Points on a hilly landscape, in no order, each with its height.
A ball rolls from a point to the lowest of its 6 nearest points, and stops where none of them is lower. Distance is the straight distance between rows; heights are no part of it.
Z893: [187 138 178 115 183  96 132 166 103 102  80 152 115 119 159  84 105 128
 100  45 133 186 162]  height 215
Z487: [101 165 132 105 123  74 131 155 109 117 125 150 151 124 125  60 108  58
 147 133 128 126 101]  height 289
Z191: [153 137  88 149  72 192 127  64 134 165 180  81 148 150 112 179 146 107
 183 164 136 122 129]  height 254
Z385: [170 110 147 106 125 158  98 120 124 140 112  89  83 126 150 194 121 176
  98 126 152 129 120]  height 252
Z61: [ 94 163 142 103 133  66 132 146 108 119 107 143 127 129 131  48 104  70
 148 131 134 146 124]  height 226
Z360: [127 132  88 153  70 180 138  73 148 174 184  89 133 141 109 156 138 112
 183 162 144 115 124]  height 319
Z625: [134 123  79 170  90 183 149  75 139 185 186  93 134 135  89 171 134  99
 222 180 131 120 105]  height 306
Z757: [133 110 126 149 118 158 131 136 162 129 149  99 136 112 103 130 122 141
  98 141 111  99 116]  height 214
Z870: [178 103 173 116 159 109 136 147  99 105  90 171 115 133 153  83 125 128
  98  53 122 166 163]  height 314
Z318: [166  99 127 139  89 164 119 129 130 163 146  88 124 105 118 156 104 145
 134 149 118 116  98]  height 225
Z571: [120 174 133 102 153  82 126 121 135 120 109 152 143 119 175  89 132  74
 137  99 143 146 148]  height 325
Z200: [109 161 101 128 143  85 122 129 119 102 110 174 143 113 116 144 138 103
 151 149 122 129 141]  height 135
Z721: [113 152 139 110 167  89 133 116 109 118 104 155 151 129 175 116 156 103
 145 103 135 129 146]  height 290
Z984: [137 129 151 110 121 155 112 116 134 124 112 102  86 133 113 181 121 165
  97 138 171 134 114]  height 208
Z3: [184  96 134 134  87 149 122 127 131 155 139  91 115 111 126 170 104 151
 142 151 129 123 104]  height 233
Z856: [108  98 149 110 142 140 133 109 115  96 117 153  98 140 106 146 149 145
  94 120 148 150 131]  height 196
Z190: [161 123 152 114 155  86 119 168 118  96  81 160 130 123 153  83 106 128
 116  59 125 176 135]  height 185
Z778: [ 58 162 105 161 122 140 108 142 171 137 144 124 167 138 141 148 105 125
 162 153  87  86 133]  height 297
Z247: [102 176 102 103 127  64 131 147  98 112 108 161 162 109 113  97 130  71
 147 142 128 118 114]  height 170
Z570: [149 158 158 100 186  62 116 175 112 101  75 148 107 103 137  72 101 128
 111  65 137 213 144]  height 365
Z651: [116 129 153 118 154 106 132 116 107 115 108 163 145 140 149 127 163 115
 138  94 128 140 132]  height 178
Z167: [121  95 161 104 137 120 148 118  96  87 102 174 126 152 137 116 157 142
 111  93 148 164 138]  height 485
Z812: [145 128  97 142  66 190 145  85 170 155 181 100 140 142 121 143 115 119
 159 143 143 107 113]  height 285
Z120: [121 118 154 138 127 150 139 119 134 134 116 101  88 130  91 176 119 160
 109 134 154 138 108]  height 209
Z759: [103 103 153 128 146 109 138 125 100 112 123 162 126 152 128 130 176 132
 123 114 124 132 117]  height 198
Z15: [131 133 129  99 150  90 122 150 112 116  96 149 165 129 174 103 148 110
 130  72 122 141 134]  height 160
Z80: [144 125 102 140  72 181 129  93 159 148 178  92 138 140 113 143 124 132
 144 136 134 109 125]  height 242
Z596: [125 108 150 112 139 156 126 112 133 116 113 107  89 137 102 167 142 152
  87 127 171 140 117]  height 211
Z868: [122 126 124 172 146 150 137 121 162 139 141 128 128 126 100 132 127 146
  96 152 104  84 127]  height 206
Z574: [ 88 120  97 172  91 180 149 112 165 185 195 104 140 140 116 122 122 114
 194 160 128  88 104]  height 324
Z946: [129 113 138 151 120 147 132 135 159 150 142 107 124 109  98 144 116 144
 100 134 115 103 108]  height 166
Z414: [137 103 143  92 139 143 117 103 117  99 105 127  95 123 116 148 166 149
  69 119 150 146 127]  height 223
Z234: [122 124  91 153  65 191 137  94 163 162 181 101 137 150 123 139 119 128
 155 141 142 104 127]  height 333
Z532: [115 160 111 151 148 102 128 117 127 103 122 187 143 109 116 152 138 116
 149 152 124 109 145]  height 77
Z578: [155 121 157 116 129 151 105 113 137 137 116 105  89 134 118 168 134 161
  84 125 160 137 123]  height 216
Z409: [105 165 126  90 147  92 109 167 115 112  86 114 129 121 153  47 114 101
  84  79 124 162 147]  height 230
Z516: [109 173 136  87 148  88 109 154 133 113  91 129 137 124 170  51 114  92
 113  87 138 151 162]  height 287
Z555: [162 100 114 135  88 174 126 126 142 160 167  86 146 108 118 154 129 144
 134 133 116  98  97]  height 236
Z396: [173 121 147 122 152  91 122 173 108  94  92 168 133 126 152  81 106 119
 123  63 130 169 150]  height 175
Z590: [106 121  98 159  84 174 140 115 171 156 178 119 133 156 119 121 114 131
 181 153 133 105 118]  height 368
Z726: [172 112 143 121 130 159 112 124 126 157 119  82  90 128 153 185 137 183
 103 131 144 122 123]  height 296
Z95: [183 111 162 112 150  99 134 147 105  92  92 165 133 131 151  91 115 131
 121  63 131 172 162]  height 231
Z5: [153 134 146 106 166  68 126 179 114  93  83 153 119  97 133  64 103 123
 116  59 132 197 147]  height 362
Z164: [166 103  89 136  75 184 121 102 134 154 167  89 148 123 127 159 151 126
 139 151 102 111 117]  height 248
Z560: [ 58 168  98 155 117 116 100 141 143 122 135 132 163 131 119 158 108 118
 155 154  88 102 133]  height 334
Z549: [111 133 114 165 137 136 133 138 164 117 129 143 133 132 100 135 118 143
 114 156 117  93 145]  height 275
Z719: [170  92 138  92 142 153 106 137 123 131 106 100  83 125 143 178 162 165
  85 116 143 136 108]  height 317
Z376: [129 120 102 159  92 166 132 116 177 139 166 104 140 133 103 135 122 143
 112 143 127  85 122]  height 247
Z531: [107 118 135 159 158 129 142 123 142 130 131 136 130 125 101 139 134 145
  97 138 113  91 127]  height 187
Z611: [ 97 161 116  95 134  69 136 149 107 121 121 156 144 106 120  80 126  57
 145 143 141 116 112]  height 148
Z828: [127 143 130  96 166  71 109 198 126 103  89 136 136 107 141  54 108 115
  97  56 113 181 134]  height 361
Z402: [106 106 154 126 136 139 138 116 134 110 113 140  93 141 104 158 137 151
  93 137 157 144 105]  height 199
Z498: [173  50 123 136 134 174 154 110 114 184 156  74 136 132 173 189 135 196
 136 148 132 148 127]  height 282
Z535: [102 165 133 107 126  76 134 143 108 117 114 154 141 113 139  65 117  61
 145 136 126 137 116]  height 471
Z108: [ 84 151  82 165 124 118 112 147 145 108 125 158 158 140 117 157 135 147
 158 156 105 100 133]  height 331
Z842: [112 171 126 118 145  71 142 122 114 116 104 161 135 111 134 110 121  83
 161 142 147 131 138]  height 167
Z621: [ 73 182 154 109 144  80 122 162  92  98 105 128 121 149 122  14  88  81
 135 111 115 153 143]  height 295
Z241: [144 118 102 148  89 182 126 110 163 156 170  94 141 127 115 138 118 141
 122 131 128 101 123]  height 234
Z210: [168 102 146 115 143 101 133 157 104  91  88 182 135 144 152  88 129 130
 127  62 129 164 156]  height 303
Z797: [159 106 144 128 114 153 124 128 133 143 128 103  85 117 104 176  84 160
 125 138 148 132 104]  height 321
Z304: [ 84 178  95 108 124  78 114 142 118 123 129 150 156 121 106 120 133  75
 139 148 114 107 116]  height 179
Z28: [154  88 148  90 134 144 100 125 131 114  97 104  89 103 123 181 169 156
  72 112 147 135 110]  height 265
Z72: [160  97 163 117 140 120 153 127  95  84  99 182 120 140 140 106 156 134
 101  98 140 159 151]  height 357
Z486: [107 182 122 110 131  77 138 126 103 115 105 164 138 120 146  80 113  76
 158 126 158 146 134]  height 250
Z668: [108 118  93 165  80 173 154  96 157 188 191 106 144 132 108 141 138 109
 188 166 135  91 107]  height 318
Z817: [101 180 134  94 155  93 114 155 125  99  96 125 119 130 145  36 101  92
 103  94 131 158 162]  height 261
Z477: [142 104 149 110 146  93 141 148  99  88 101 169 140 153 153  93 140 122
 136  75 129 168 132]  height 180
Z830: [110 125 134 161 167 113 132 111 131 122 124 148 135 119 108 146 156 124
 101 134 109 100 135]  height 193
Z472: [137 123 113 149 103 167 132 118 160 151 169  98 142 123 104 144 117 137
 101 132 121  93 115]  height 228
Z78: [184  72 122 110 133 160 122 144 110 162 127  81 105 151 172 196 142 215
 108 130 129 131 127]  height 292
Z182: [144 126 138  94 146  96 124 169 105 110  87 158 155 127 161  89 131 117
 136  63 115 169 129]  height 164
Z837: [132 118 147 140 127 151 120 130 142 138 120 103  97 117 105 170 104 160
 109 128 157 118 103]  height 224
Z819: [123 142 120 163 152 126 133 122 148 106 131 163 133 121 104 154 132 150
 129 150 116  95 148]  height 305
Z638: [ 76 133 111 163 115 163 144 137 172 161 167 124 140 149 131 126 113 147
 176 155 102  85 123]  height 302
Z408: [115 113 154 113 135 146 151 123 125 105 118 147  91 154 100 147 143 154
  98 130 145 152 119]  height 197
Z940: [140 140 133  93 160  78 106 185 119 101  75 135 137 115 166  71 129 104
 110  65 118 182 123]  height 182
Z481: [115 136 123 170 135 129 125 123 152 108 127 158 134 131 101 144 123 154
 124 148 116 101 155]  height 301
Z264: [108 132 144 122 161  93 130 112 114 116 105 166 147 134 159 135 162 106
 135 106 128 130 142]  height 293
Z715: [ 91 175 129 107 133  72 125 144 104 114 120 148 129 121 130  38 110  64
 153 127 121 134 110]  height 183
Z686: [174  46 130 120 131 174 140 126 110 179 144  77 126 147 168 201 138 212
 100 138 132 147 129]  height 299
Z875: [151 114 143 136  97 144 129 128 139 151 137  91 103 106 102 159 102 152
 116 137 129 119  90]  height 213
Z877: [174 101 163 117 160 112 140 132 101  84  95 173 132 129 144  86 129 131
  94  70 121 168 167]  height 328
Z557: [192  64 122 136 131 176 153 106 113 184 159  79 128 127 171 186 138 195
 115 157 139 135 146]  height 279
Z397: [110 151 124 150 146  86 127 121 136 107 118 170 131 121 114 143 135 134
 136 148 118 115 152]  height 89
Z308: [146 108 106 141  94 156 121 118 159 149 177  87 139 113 105 155 118 131
 118 136 117 100 108]  height 220
Z629: [183 110 139 121 135 152 107 128 131 154 123  83  97 131 157 192 123 192
 116 130 138 119 128]  height 271
Z129: [ 94 181 135  98 145  90 114 154 124 111 105 134 113 136 161  45 100  88
 105  95 140 154 161]  height 229
Z790: [107 167 119 102 125  73 133 143 111 122 104 167 150 109 121  83 125  67
 156 147 133 123 115]  height 284
Z101: [ 98 175 125 142 139  91 116 135 117  92 118 143 140 129 121   7 131  44
 148 119  92 101 140]  height 107
Z58: [143 134  97 151  81 191 132  53 145 174 178  86 146 139 104 163 138 104
 197 171 150 111 120]  height 258
Z352: [174 139 163 116 177  93 128 171 122  93  78 158 123 120 146  71 102 130
 116  54 133 176 152]  height 191
Z736: [112 122 134 157 149 140 135 131 144 138 144 111 126 112  85 148 131 146
 104 142 112  98 108]  height 108
Z745: [ 84 198  97 107 112  88 110 134 124 124 125 147 174 134 102 108 141  66
 127 152 119  92 127]  height 294
Z334: [125 126  94 158  78 177 140  76 157 184 191 101 131 137 105 159 125 106
 189 165 151 112 111]  height 310
Z676: [163 144 155 105 179  82 129 178 124  92  81 161 116 112 140  72  91 131
 106  57 135 193 150]  height 259
Z294: [ 76 170  85 145 129 114 106 151 133 112 123 156 159 133 108 160 130 125
 159 156 100 100 133]  height 395
Z407: [123 118 157 100 128 146 137 112 120 105 109 138  91 141  98 156 148 155
  80 119 162 151 128]  height 202
Z511: [201  64 100 138 110 177 145 100 119 165 166  97 118 125 162 173 127 173
 141 186 135 134 147]  height 300
Z811: [142 100 130 144 100 159 122 123 147 148 162  96 130 107 110 143 104 143
 106 147 119  97 100]  height 212
Z541: [102 133  97 173 125 149 131 141 173 111 150 143 132 141  99 141 113 144
 136 161 111  97 145]  height 267
Z636: [ 67 176  97 134 127 102 100 135 142 120 128 132 174 130 124 162 116 107
 142 147 101  90 131]  height 350
Z392: [ 94 149 107 161 136 112 115 141 144 106 135 163 147 131 107 154 125 152
 149 157 105 104 144]  height 308
Z586: [175 119 138 124 115 157 113 108 135 161 132  82  97 124 151 186 118 184
 119 137 143 113 137]  height 298
Z761: [ 66 154  94 159 117 119 109 144 136 119 127 152 154 133 127 155 117 143
 156 160  91 104 131]  height 378
Z760: [ 98 175 107 109 132  71 119 142 110 131 136 146 170 113 114  56 142  51
 135 145 120 110 115]  height 117
Z306: [109 141 147 146 168 104 140 103 120 124 114 158 137 126 133 135 165 123
 131 123 120 114 148]  height 132
Z339: [158 115  90 127  81 196 115  84 130 157 180  78 144 137 139 176 150 121
 154 174 129 118 127]  height 142
Z73: [ 70 162 151 119 147  73 122 161 101 101 109 136 120 133 128  13  97  82
 138 113 125 142 126]  height 125
Z928: [170  89 173 113 152 111 143 116  90  84 107 167 123 128 149 109 149 135
  85  71 123 160 161]  height 360
Z52: [113 114 150 111 147 109 136 128  94 105 104 161 141 145 155 128 164 131
 146  93 117 151 124]  height 162
Z147: [114 172 130  87 163  90 102 167 124  98  89 115 132 123 144  43 104 107
  65  80 112 166 157]  height 256
Z615: [115 173 154 122 153  82 139 115 121 124 103 166 144 114 163 127 150 103
 147 120 135 135 138]  height 177
Z742: [120 156 123 141 152  95 140 109 124 106 107 173 141 118 133 141 148 119
 148 136 134 116 152]  height 110
Z648: [181 128 188 123 194  89 118 162 117 114  84 154 123 116 140  86  99 133
 109  53 128 177 160]  height 219
Z257: [ 75 134  95 176 100 171 142 130 170 168 192 116 148 154 133 127 125 129
 182 155 106  79 116]  height 309
Z300: [120  95 140 143 107 148 142 132 142 148 128 107 113 116  99 159 102 147
 117 131 125 107  94]  height 195
Z311: [139 127 103 141  71 182 134 103 167 152 170 102 135 147 113 137 109 129
 138 136 131 110 133]  height 264
Z976: [ 97 114 152 148 162 125 146 120 123 138 115 140 122 134  99 146 148 141
 104 136 110 115 120]  height 539
Z704: [181  51 116 136 123 173 161 106 128 174 158  73 144 130 167 188 142 189
 120 164 140 142 145]  height 283
Z40: [112 164 133  79 174  70 107 194 116 100  84 134 124 104 128  45 116 109
  87  69 115 177 133]  height 392
Z395: [186  69  88 136  99 191 142 115 118 142 174 103 109 136 143 185 138 157
 161 194 132 147 129]  height 313
Z183: [ 84 194  95 111 122  80 114 128 119 120 122 148 156 143 110  80 139  60
 124 158 123  92 131]  height 163
Z964: [199  80 123 137 125 176 144 102 118 177 162  82 119 138 177 189 124 180
 126 170 134 140 151]  height 291
Z34: [ 98 156 104 138 145  92 113 144 127 102 114 177 136 118 115 150 123 115
 160 151 114 113 135]  height 85
Z838: [ 61 148  98 167 115 150 117 154 170 139 163 130 145 142 128 130 112 141
 163 157 102  82 119]  height 286
Z4: [132 148 154  98 174  67 113 187 114  94  84 149 108  92 128  61 101 128
  97  69 120 202 130]  height 322
Z130: [116 155 145 120 162  83 126 111 124 121 107 168 143 116 149 116 150 100
 149 115 143 134 146]  height 186
Z365: [101 112 150 152 146 133 139 129 138 143 124 120 109 124  90 144 136 140
 101 145 117 112 101]  height 320
Z382: [122 105 144 136 130 150 129 121 132 143 128 101 102 121  86 168 109 149
 111 141 142 129  97]  height 241
Z550: [114 110 121 164 133 153 137 126 156 131 149 120 132 117  88 133 124 157
  94 138 122  85 127]  height 172
Z554: [119 161 134  96 150  86 122 151 122 116 103 130 148 119 177  74 133 102
 112  83 134 158 145]  height 190
Z86: [117 124  94 158  69 176 161  97 158 174 187  97 144 164 114 136 129 113
 192 153 143 108 107]  height 332
Z939: [169 161 185 101 199  79 115 171 113 108  74 152 108 115 148  80 101 134
 101  43 127 186 155]  height 269
Z354: [178  89 131 103 132 153  99 136 115 145 113 100  89 126 165 188 135 205
 100 120 131 128 105]  height 565
Z529: [149 135  89 149  90 187 128  65 137 168 177  76 142 145 126 177 148 103
 185 181 144 122 129]  height 192
Z758: [172  90 103 131  75 167 125 118 112 144 172  98 133 111 139 187 128 136
 155 163 115 123 103]  height 272
Z111: [ 59 138  97 170 121 139 116 142 166 131 147 125 146 148 125 140 103 148
 162 159  96  97 127]  height 280
Z389: [ 89 176 144 101 147  90 110 162 108  93  99 139 116 140 150  25  97 106
 114  93 133 160 152]  height 257
Z783: [ 96 177  98 106 125  76 129 137 117 111 131 146 159 116 114 105 147  61
 141 151 122 108 119]  height 171
Z519: [114 164 126 140 147  85 130 126 130 109 108 168 143 112 122 146 131 101
 161 145 139 121 143]  height 126
Z261: [205  82 108 131 101 163 138 111 125 147 160  91 117 118 154 177 113 171
 158 177 133 122 136]  height 41
Z714: [ 87 156 125 116 133  80 124 153 106 110 120 139 137 108 118  23 124  47
 138 134 110 110 122]  height 91
Z233: [171 115 140 135 102 156 117 127 133 152 134  88  97 112 139 183  96 169
 132 147 150 132 104]  height 569
Z232: [ 80 172 141 124 141  86 129 145 101 108 120 134 145 129 124   4 128  59
 126 130  95 116 121]  height 92
Z658: [121 102 143 105 131 149 132 115 123  96 102 130  90 134 103 134 159 146
  83 118 159 153 133]  height 207
Z619: [175  81 132 122 138 160 125 128 107 175 132  80 105 135 169 184 133 203
 110 131 130 124 134]  height 278
Z956: [185  97 134 124 110 162 117 110 113 169 137  78 110 134 174 186 125 184
 118 136 134 119 133]  height 276
Z782: [167  88  78 124  98 196 119 101 119 160 180  79 145 137 139 187 154 134
 172 180 105 123 116]  height 201
Z688: [101 192  89 112 128  91 122 132 112 109 125 146 157 128 111  53 148  49
 128 146 107  85 126]  height 109
Z506: [ 83 101 166 133 145 134 149 119 121 111 117 142 112 149 107 134 148 155
 113 124 136 143 123]  height 205
Z885: [177  88 170 119 169 109 138 146 102 101 101 176 130 136 144  89 133 127
  91  64 122 155 158]  height 330
Z192: [141 125  97 139  69 190 126  74 146 171 188  84 152 145 124 158 132 115
 154 154 140 107 133]  height 260
Z390: [101 169  95 123 125  81 113 138 121 114 116 160 163 115 109 143 138  83
 155 150 116 113 120]  height 336
Z955: [ 73 170 151 123 145  72 121 159  92 100 115 138 134 131 123   9  91  60
 131 118  97 132 128]  height 131
Z196: [113 169 105 123 131  71 118 133 117 115 117 170 155 103 119 140 131  88
 157 150 132 129 123]  height 244
Z879: [113 128  79 167  87 173 158  84 144 195 191  96 139 125  87 158 140  90
 200 173 131 115  97]  height 315
Z523: [ 91 183 145  95 146  94 112 145 109  97  94 133 110 143 134  21  83 106
 104  99 123 159 158]  height 326
Z459: [100 104 157 131 135 133 140 125 130 128 117 122  89 139  87 153 117 144
 104 129 146 136 101]  height 239
Z853: [104 100 158 135 128 138 140 135 129 141 125 112 112 130  91 154 112 151
 101 132 141 126 104]  height 304
Z612: [ 91 127  87 166  86 171 152 112 175 166 185 109 131 147 120 126 128 113
 185 167 136  93 107]  height 327
Z320: [109 172 135 100 143  86 131 131 118 115 108 140 141 120 174  58 105  77
 129 100 156 136 145]  height 268
Z336: [146  70 162  92 139 139 146 104 106  91 107 150 116 120 130 118 162 136
  58 112 136 152 137]  height 240
Z733: [127 107 126 154 138 142 132 125 153 139 146 113 128 116  94 144 118 133
  93 143 112 101 119]  height 156
Z92: [119 106 142 143 129 142 141 133 141 134 136 105 116 113  88 146 113 143
  96 127 113 105 107]  height 165
Z501: [138 105 146  94 132 139 124 119 127  98 110 118  87 122 112 157 155 156
  80 119 159 138 124]  height 246
Z773: [145 133 138  95 161  67 115 186 118  92  78 149 132 107 143  74 107 115
 115  57 124 187 133]  height 253
Z251: [115 162 129  88 159  78 111 173 131 111  94 130 146 123 162  49 124 103
  91  65 115 170 132]  height 204
Z256: [147 126  97 140  66 195 124  86 157 165 186  93 155 121 126 151 135 122
 136 135 122 103 116]  height 245
Z109: [160 113 142  95 136 147  94 117 124 127 100 102  92 120 131 183 151 167
  75 118 136 132 124]  height 255
Z941: [115 100 148 112 148 115 144 137  99 108 107 166 124 161 139 117 160 133
 135  94 129 147 131]  height 169
Z659: [ 81 171  97 133 133  97 109 146 126 106 121 148 171 121 109 162 131 113
 160 151  93 112 130]  height 404
Z107: [127 129  95 154  71 187 148  85 154 170 194 101 127 142 110 142 128 114
 170 157 144 118 111]  height 338
Z422: [147  81 168  94 146 128 160 112  93  94 102 153 121 115 136 118 157 133
  70  99 134 161 150]  height 288
Z471: [118 120 158 106 147  99 131 134 111 116 107 155 151 138 169 105 168 119
 142  76 118 145 125]  height 161
Z543: [ 95 171 116 134 133  93 118 144 111 105 124 147 156 124 120  11 134  47
 138 125  96  99 132]  height 95
Z424: [117 163 134 134 159  76 135 115 121 116 110 170 140 116 126 131 144  96
 158 137 140 127 153]  height 147
Z883: [ 97 119 154 149 170 115 145 111 119 135 119 144 126 130 120 150 161 134
 114 139 113 118 123]  height 323
Z916: [175  92 114 129  78 170 110 122 129 153 166 104 132 100 128 166 114 150
 155 156 114 126 105]  height 235
Z764: [108 132 154 128 161 103 138 117 113 123 106 159 149 141 145 139 168 121
 127 117 114 129 128]  height 222
Z104: [ 96 127 103 167  84 171 144 124 180 148 179 110 127 154 111 121 113 138
 154 152 133  97 117]  height 394
Z712: [163 104 139 132  98 147 126 131 133 151 144 104 107 103 107 155 101 146
 126 136 130 121 100]  height 221
Z709: [ 73 134  92 172 100 156 129 143 171 143 174 120 137 148 124 136 113 147
 165 150 102  89 115]  height 281
Z610: [120 115 153 134 132 145 131 109 135 128 114 116  81 122 103 166 135 155
 103 127 169 130 109]  height 203
Z193: [ 81 185 150 155 150  83 110 149 109  85 115 137 141 120 125  10 119  61
 131 117  79 112 139]  height 181
Z440: [ 91 166 141 115 133  84 128 157 100 120 114 136 136 125 129  30 105  74
 137 127 122 141 105]  height 56
Z258: [150 124 152 121 113 149 124 112 131 144 112 100  92 117 117 180 111 161
 112 144 154 132 111]  height 237
Z887: [114 152 141  96 151  97 121 133 113 121  97 152 155 127 172 102 143  96
 146  87 134 144 147]  height 67
Z905: [ 95 178  78 119 119  93 104 148 113 114 113 161 166 125 109 146 136  91
 148 162 116 107 120]  height 435
Z669: [152 126  91 134  84 201 118  76 139 169 180  88 158 150 127 183 152 113
 169 181 124 113 132]  height 184
Z165: [106 160 111 150 141  87 123 139 124 101 117 185 143 107 127 150 129 119
 160 151 121 118 137]  height 88
Z213: [117 146 135 154 154 104 137 113 126 118 118 170 134 128 117 150 148 126
 127 141 114 112 156]  height 106
Z279: [141 102 152 110 139 117 150 138  98  86 107 189 127 153 157 108 143 132
 121  88 137 159 156]  height 200
Z528: [186 106 142 139 100 149 125 112 127 155 134  89  98 108 135 184  91 163
 147 153 143 122 118]  height 367
Z566: [196  79 126 138 105 160 124 117 122 154 158  95 103 126 141 168 103 158
 150 168 133 124 122]  height 311
Z569: [141  78 151  91 135 137 137 114 107  99 102 137 100 108 110 145 172 136
  56 117 132 146 123]  height 232
Z51: [ 99 109 163 134 164 116 146 113 116 133 111 145 119 149 116 142 157 145
 111 125 115 122 116]  height 386
Z808: [117 122 111 161 118 163 122 116 176 133 147 123 136 130 109 124 119 148
 101 145 121  93 141]  height 238
Z169: [165  92 100 128  75 186 126 108 124 156 179  85 141 121 135 173 145 141
 145 160 114 117 112]  height 274
Z537: [175  92 131 139  86 160 124 123 130 149 160  89 116 109 130 172 111 153
 140 151 134 126 104]  height 227
Z904: [186  90 123 128 114 163 128 109 113 172 149  81 116 128 168 179 118 188
 127 147 132 115 152]  height 277
Z259: [110 136 151 154 164 113 143 122 125 120 122 157 125 132 113 144 159 129
 112 141 117 105 143]  height 133
Z595: [159 122 143 111 120 154 105 119 135 134 111  90  85 130 124 183 118 169
 100 122 153 121 116]  height 218
Z205: [190  82 136 110 139 152 111 145 123 161 111  89  95 133 156 199 140 201
 103 112 124 123 107]  height 377
Z90: [122 174 134 108 141  80 137 124 126 128 100 144 135 111 160  77 110  81
 145 116 145 127 145]  height 188
Z626: [ 99 134  99 165 116 150 135 138 173 115 149 138 133 147 104 129 117 155
 131 146 119 104 139]  height 263
Z886: [195  84 109 141  86 164 135 115 125 151 159  91 117 118 134 178 120 154
 164 165 130 128 120]  height 217
Z872: [101 128 102 170  95 160 137 134 188 124 167 137 132 147 112 120 108 147
 140 151 126  95 135]  height 273
Z579: [190 106 133 141 109 175 129 106 128 157 141  87  94 132 160 181 107 176
 141 145 148 124 129]  height 335
Z283: [ 91 186  87 110 128  82 108 131 122 124 129 150 163 120 111 135 138  85
 134 150 110 107 128]  height 307
Z97: [146 156 172 109 187  64 114 177 119 108  79 142  98 106 125  74 109 140
  93  58 131 213 155]  height 312
Z901: [116 148 142 129 165  90 124 115 115 119 105 165 140 132 148 129 163 105
 135 119 130 126 144]  height 243
Z468: [ 81 121  95 169  90 168 154 126 164 164 187 117 136 155 119 134 116 139
 180 151 117  95 114]  height 329
Z572: [ 85 165 141 116 134  81 129 156 100 111 112 128 141 118 133  18 105  57
 132 135 104 126 116]  height 80
Z146: [134 102 131 155 101 160 131 134 153 148 141 102 132 103 104 150 111 136
 106 131 121  91  99]  height 194
Z242: [134 133  89 149  73 202 138  72 149 170 194  93 137 145 111 159 132 118
 176 162 150 117 124]  height 316
Z622: [ 88 143  98 169 110 136 123 140 170 121 148 132 135 138 117 149 108 152
 150 156 100  92 125]  height 270
Z585: [145  98 156 112 145 100 135 145 103  96 101 187 132 145 148  96 133 133
 123  74 133 162 141]  height 210
Z204: [ 94 109 156 131 138 126 143 123 125 130 119 132 102 150  97 148 145 150
 100 127 139 130 110]  height 337
Z168: [132  95 154 102 140 132 149 107 112  86 115 174 112 146 122 121 162 141
  71  98 152 158 144]  height 650
Z350: [129  91 146 111 132 134 144 114 121  82 114 163 110 150 114 125 157 148
  83 116 157 162 134]  height 339
Z41: [ 87 167 146 109 143  90 124 142 119 106 104 132 120 133 154  28  90  79
 143 114 145 150 138]  height 168
Z435: [107  99 150 125 151 132 150 119 108 102 108 167 115 159 123 133 156 146
 112 107 153 152 129]  height 189
Z50: [138 116 153 102 127 150 113 116 132 120  99 115  88 131 105 170 131 159
  74 115 161 138 127]  height 251
Z594: [178  75  90 133  81 189 135 110 121 159 179  87 138 137 143 177 147 151
 171 184 117 128 127]  height 266
Z417: [152 119 143  95 130 149 115 118 143 120 105  95  86 123 129 175 144 169
  75 112 140 140 124]  height 249
Z462: [180  92 140 107 134 162 105 134 130 145 112  88 101 125 155 185 132 197
 103 115 123 126 112]  height 440
Z545: [185  81 101 133  83 182 126 123 110 149 169  85 120 121 137 171 128 149
 173 174 123 137 115]  height 262

Two balls start at each pair of points below. Name the first point that both come to, or write none.
Z501 / Z204 -> Z856
Z590 / Z86 -> none
Z28 / Z408 -> Z856
Z560 / Z108 -> Z622

Call two points neighbours if one is among the 6 nearest of the other. Go from one point of each pair to the other, from neighbour to neighbour, staying as low as possible. Name the highest point that can't be avoided.
Z736 / Z532 -> Z531
Z339 / Z736 -> Z164
Z261 / Z736 -> Z537
Z532 / Z887 -> Z130

Where does a ball stop that starts at each point below?
Z668 -> Z339
Z905 -> Z440
Z579 -> Z887
Z783 -> Z440
Z462 -> Z887
Z336 -> Z887
Z686 -> Z887
Z838 -> Z736
Z790 -> Z440
